Points on a hilly landscape, in no order, each with its height.
From any point a climber steps to the highest of the 2 points nearest to it. It stops when none of these is higher. Distance is the straight distance between rows; heights are no part of it.
Q222 height 23.6: -9 -25 44 -12 4 9 39 -27 14 -1 -13 43 -28 -37 4 -33 -14 44 18 42 70 -43 -11 -25
Q57 height 62.6: 51 -2 -7 -41 -32 -24 57 -41 21 34 12 21 44 -80 10 -6 -36 73 14 -42 43 18 2 -2
Q765 height 51.6: -3 34 8 -38 -10 -5 3 3 -44 -5 11 -32 11 -8 -44 -41 -10 -46 -25 -15 -20 -10 34 40
Q950 height 61.9: 2 -8 33 4 -20 -7 -17 -9 -31 5 7 27 37 9 36 -25 21 3 6 -21 -38 -16 -29 12
Q64 height 37.3: -12 60 14 -25 33 6 5 59 7 -16 -37 -1 -50 32 1 -30 18 6 -2 1 -20 14 10 8
Q142 height 31.9: 12 -10 7 8 -36 -15 -3 21 23 -28 -9 48 21 8 47 14 -24 -40 -33 -1 29 -18 -19 6
Q197 height 40.6: -27 -16 -51 26 6 -2 -23 -6 -17 -26 3 -21 -33 55 -27 34 -39 8 21 -40 7 3 28 15
Q767 height 22.8: -9 -1 -5 36 46 31 22 16 -14 19 -10 -45 -9 -13 -22 27 42 -26 -12 35 -4 -4 13 -9
Q715 height 40.4: 51 -8 28 -44 -30 -6 44 14 -10 7 12 60 6 -14 -16 29 -29 -5 -2 -20 36 19 -18 -3
Q664 height 27.8: -30 -17 17 11 39 53 -9 50 26 3 10 5 -88 29 19 -11 17 -90 51 19 -7 -34 34 -3
Q195 height 45.3: -22 30 -10 11 -7 -27 -67 -34 2 -55 -50 -42 -17 15 7 27 -4 -14 -27 -34 -13 10 12 45
Q403 height 29.4: -10 -2 -11 -6 3 20 -5 40 25 23 21 22 -55 66 10 -3 5 -73 56 -15 -7 -14 36 -13
Q943 height 46.6: 32 -50 8 -48 -11 15 25 -35 -44 -7 48 15 26 -86 -33 26 -58 68 -18 -32 33 7 -27 3
Q283 height 56.9: 18 -14 14 -2 -55 -17 -39 -43 -32 -4 13 8 27 -32 41 -24 10 59 -19 -7 -36 10 -31 21
Q667 height 56.2: 46 -26 25 -49 -8 21 55 -55 12 19 24 21 13 -46 -16 -19 -35 71 28 -8 45 0 -8 -33
Q259 height 67.5: -46 -43 -6 54 35 47 -33 80 11 -32 16 1 -20 41 20 -1 -29 -58 26 -2 -35 -52 3 -7
Q65 height 11.4: -15 40 -46 -7 -41 -72 17 -38 -39 37 -11 -6 15 -42 -41 -15 -1 67 9 -20 -7 31 20 -6
Q152 height 68.3: 6 10 -18 29 20 14 -15 17 65 -5 5 -2 33 24 13 0 28 -42 -39 25 -16 12 -32 -11
Q878 height 60.1: -25 42 -18 -8 -9 22 -25 36 -12 10 0 -29 -21 23 -25 -29 0 -82 0 -2 -22 -28 40 12
Q620 height 31.2: -41 53 -19 34 57 35 11 46 45 -13 -11 -30 -6 39 -27 -20 -13 -28 0 14 6 -16 13 -25
Q533 height 5.8: 24 9 -9 24 -61 -39 -20 -43 -30 31 -35 -19 22 -22 -19 28 -5 26 -3 -2 -3 39 -28 12
Q183 height 54.7: 8 -17 -11 -23 4 -5 -19 27 6 -28 35 -9 -8 -1 25 -39 23 30 -31 17 -20 9 -13 38
Q771 height 26.8: 45 -36 42 16 6 29 36 -41 23 13 -10 52 -6 -44 7 34 28 15 -1 35 16 7 -12 -61
Q598 height 19.0: -18 20 5 16 2 -11 -12 -43 6 19 -65 -35 11 2 17 0 37 20 16 21 -11 -4 16 -31
Q550 height 40.2: -17 42 11 35 19 -14 -15 -12 15 -24 -21 -25 8 -13 -14 -16 37 40 -52 8 11 -4 -34 33
Q996 height 46.4: -1 -1 -36 -15 -27 -24 2 36 -43 -14 -27 29 14 9 8 27 -32 1 7 3 -36 15 39 -36
Q219 height 15.8: -17 30 -19 21 14 -29 28 -26 -32 11 -17 -24 25 -27 -42 -12 23 46 10 -11 -44 10 45 -12
Q104 height 59.9: -6 -19 -41 -17 -3 -43 -39 -25 -11 -2 35 -33 -2 20 10 3 0 38 -2 -7 -17 39 -31 38
Q406 height 52.8: 43 -3 -2 -65 -13 -19 20 -11 14 11 21 32 50 -6 29 17 -30 47 11 5 -5 53 -38 -43
Q469 height 61.6: -4 -47 -14 -30 21 24 0 52 -23 -29 36 10 5 34 12 1 -44 -5 -7 9 -17 5 -12 -1
Q89 height 74.1: 18 27 -15 47 -25 -28 -19 0 32 14 -1 -5 50 12 -3 16 11 -12 -32 -11 -13 37 -55 11
Q229 height 56.7: 38 -28 -16 -49 -18 -32 37 -28 9 6 50 33 48 -34 35 3 -32 31 15 -29 22 20 4 -6
Q929 height 44.9: 13 7 -20 -54 -15 -21 17 11 -24 16 -26 -30 -6 12 -29 41 -47 14 -1 10 57 42 -35 8
Q914 height 24.3: -14 -30 4 22 27 51 -5 20 -9 29 16 -27 -57 -1 -29 -8 30 -47 12 65 16 -31 18 -8
Q472 height 3.6: 19 -33 -6 7 -25 4 17 -14 -9 46 24 -32 72 -38 7 -5 -19 -1 0 45 30 -7 -30 -12
Q931 height 35.2: -25 -2 47 58 15 18 6 15 29 -26 -31 -18 27 -12 25 -37 9 -39 -17 23 2 -56 5 9
Q172 height 47.9: -14 -3 5 -19 -1 -13 -34 -63 -17 -32 -39 -13 -43 12 0 30 16 9 -2 -25 -3 10 16 28
Q330 height 46.3: 13 42 12 -37 -14 -8 -6 -13 12 0 12 -14 21 13 -35 -52 -14 -12 -16 3 -17 14 1 10
Q260 height 67.1: -31 33 -5 19 10 52 -58 33 31 -26 -32 -45 -30 26 -13 -13 -4 -70 -10 -5 -40 -32 28 11
Q555 height 38.1: 46 -36 54 0 17 17 62 -6 20 -13 37 38 32 -17 1 3 -20 4 -4 -27 9 16 -20 0
Q524 height 28.2: 28 -24 4 6 -4 -12 24 -46 6 34 -11 22 4 -38 18 44 50 -11 -8 14 17 4 16 -26
Q880 height 48.9: 23 5 -15 -72 -21 -34 -9 10 -27 32 -7 9 -4 20 10 30 -14 33 11 20 10 52 -39 -20
Q895 height 56.8: -14 -7 20 61 -30 -14 -28 -21 -18 15 13 63 17 10 12 -2 27 4 18 -29 -20 -44 -4 -17
Q773 height 50.9: 22 15 40 -28 3 10 18 -40 11 1 19 24 3 6 -44 -34 -9 51 3 -3 10 7 -22 -18
Q251 height 41.2: -8 39 16 -18 -14 10 -8 49 -27 -29 -50 14 -12 10 -6 -24 -9 -9 -9 7 -46 -11 42 -21
Q650 height 7.7: 5 23 -31 27 -79 -41 9 -31 -37 27 -38 6 16 -44 -44 14 -26 55 -14 -21 29 13 0 4
Q238 height 21.6: -27 -7 14 3 32 5 27 5 13 -10 -15 14 -63 -15 -7 -25 20 32 -11 35 63 -35 10 10
Q934 height 51.8: 11 -35 -18 -37 -7 -7 -18 -20 -37 -37 59 16 13 -29 -34 21 -44 56 -36 -18 3 29 -35 15
Q682 height 33.5: 8 -25 35 30 -17 -8 6 14 23 -49 -35 10 23 -13 61 -11 8 -30 -20 -14 -14 -37 29 19
Q648 height 72.5: -36 -7 -52 47 15 59 -67 69 39 -8 4 -30 -9 40 6 3 -7 -66 4 9 -60 -23 6 -17
Q324 height 29.7: 34 -28 14 -7 9 11 31 -31 16 14 0 8 -7 8 2 47 34 -62 16 -1 8 13 31 -8
Q718 height 65.9: -19 -29 5 20 33 28 18 78 -11 -19 -3 11 -16 48 17 5 -28 -21 26 -3 -30 -11 9 -10
Q395 height 37.4: -13 26 32 47 -5 8 -25 9 20 -20 -32 -5 -16 -21 4 -41 41 10 -31 15 2 -44 8 24
Q440 height 52.0: -7 -15 6 -23 -19 -21 -12 -74 -42 -1 -20 8 -8 -45 31 17 31 47 -19 -3 7 3 -18 21
Q175 height 66.9: 4 17 -21 0 -25 -37 -43 -11 -6 25 48 -7 32 22 -13 11 6 -24 -12 -13 -11 38 -60 33
Q71 height 36.1: 19 4 31 -10 34 -17 76 15 23 -17 25 13 36 17 -4 -15 -17 -20 10 -49 5 13 17 17
Q900 height 50.5: -22 3 -33 29 -10 -16 -16 -1 -10 7 5 26 28 6 1 21 8 -24 1 7 -12 -16 30 -35
Q427 height 26.1: -22 -41 33 19 29 30 28 52 -4 -2 31 27 -53 -6 3 -38 11 -46 25 45 16 -44 17 4
Q451 height 43.0: -15 50 -15 20 12 -4 -60 -3 24 -27 -30 -60 -27 13 -7 -9 33 -18 -43 -6 -8 17 -18 58
Q186 height 57.3: -9 -45 5 -15 5 19 3 9 -34 -48 24 44 10 -6 13 19 -38 39 -31 7 13 -13 -28 -7
Q24 height 58.5: -12 -16 4 39 15 2 0 13 0 3 -32 -15 -31 25 23 18 23 34 12 -3 20 -6 -20 17
Q51 height 31.3: 16 -11 -5 -32 6 14 16 -3 47 11 43 34 -18 39 -21 -4 -1 -90 14 -6 13 -2 38 -12
Q894 height 51.5: 9 1 -18 -39 -41 -36 10 -24 -26 -15 -7 51 18 -16 25 16 -28 26 2 -26 1 6 27 -16
Q453 height 52.4: 26 -15 -1 -8 -35 -13 -5 -5 7 4 28 14 20 -52 43 -36 17 58 -32 28 7 -7 -19 17
Q518 height 55.5: -16 -18 -6 55 6 20 -45 46 10 8 -46 -40 -33 18 34 32 37 -26 8 16 -13 -24 -8 19
Q54 height 4.5: 35 -25 -9 -9 -55 -33 6 -34 -23 62 19 -33 58 -40 10 1 -6 32 17 7 3 28 -34 13
Q847 height 34.3: -29 49 33 12 62 36 26 61 16 -7 -11 -3 -38 44 -20 -40 3 -8 24 -1 -3 -17 2 -15
Q467 height 53.1: -34 21 -25 22 23 5 -50 34 -26 7 -46 -64 -41 25 26 44 23 -24 25 -13 -35 -3 15 25
Q785 height 45.1: -32 21 -30 -27 18 -6 -44 -25 -19 -9 6 -43 -18 54 -24 1 -16 -19 27 -22 -34 20 22 4
Q920 height 43.1: 48 -29 27 -66 -24 10 44 -14 -34 4 40 60 35 -72 -21 41 -67 19 -4 -29 30 11 -8 -36
Q377 height 19.4: -24 25 -14 26 28 11 5 6 45 2 -16 -21 -68 33 -21 -25 15 13 21 9 60 -29 32 7
Q947 height 49.4: -30 55 -35 -11 13 7 -57 18 7 3 -15 -63 -57 52 -2 13 2 -53 36 -46 -39 32 8 30
Q612 height 21.0: 3 7 -25 -6 6 -11 -21 -11 -17 35 -8 -44 4 1 -3 16 48 -7 2 41 -37 36 7 -14
Q108 height 28.4: -46 30 -20 42 65 7 7 -1 15 1 -3 -32 22 45 -8 16 7 -16 18 -19 8 -9 2 -17
Q975 height 25.2: 33 -21 66 10 3 19 45 -51 49 -2 21 60 -11 -53 10 -34 12 44 -1 23 42 -22 -10 -26
Q420 height 63.1: 8 -1 -4 32 34 0 14 2 44 22 28 -3 4 24 2 -5 36 30 0 21 20 15 -27 -6
Q303 height 18.8: 10 13 2 -18 -16 1 7 -20 -53 24 -14 -23 13 -46 -38 -9 25 15 -17 32 -33 13 17 -14
Q919 height 33.6: -14 -9 -2 -8 35 -10 49 14 26 -3 24 23 30 29 16 2 -23 -58 22 -16 26 -20 34 -17

For each start below, name the point where the climber stops.
Q785 -> Q89
Q533 -> Q612
Q238 -> Q648
Q664 -> Q648
Q920 -> Q648

Call two points neighbours if one is among the 2 nearest of the other. Go from one point of each pair to the other, from neighbour to neighbour, staying as high as possible. Name the lowest point that can't be avoided.
Q648 / Q950 -> Q330
Q89 / Q57 -> Q996
Q89 / Q950 -> Q453

For each start below, name every point that the climber comes to, in order.
Q767 -> Q914, Q427, Q664, Q403, Q51, Q919, Q71, Q555, Q715, Q920, Q943, Q934, Q186, Q469, Q718, Q259, Q648
Q54 -> Q533, Q650, Q65, Q219, Q303, Q612
Q620 -> Q847, Q64, Q251, Q996, Q894, Q229, Q57
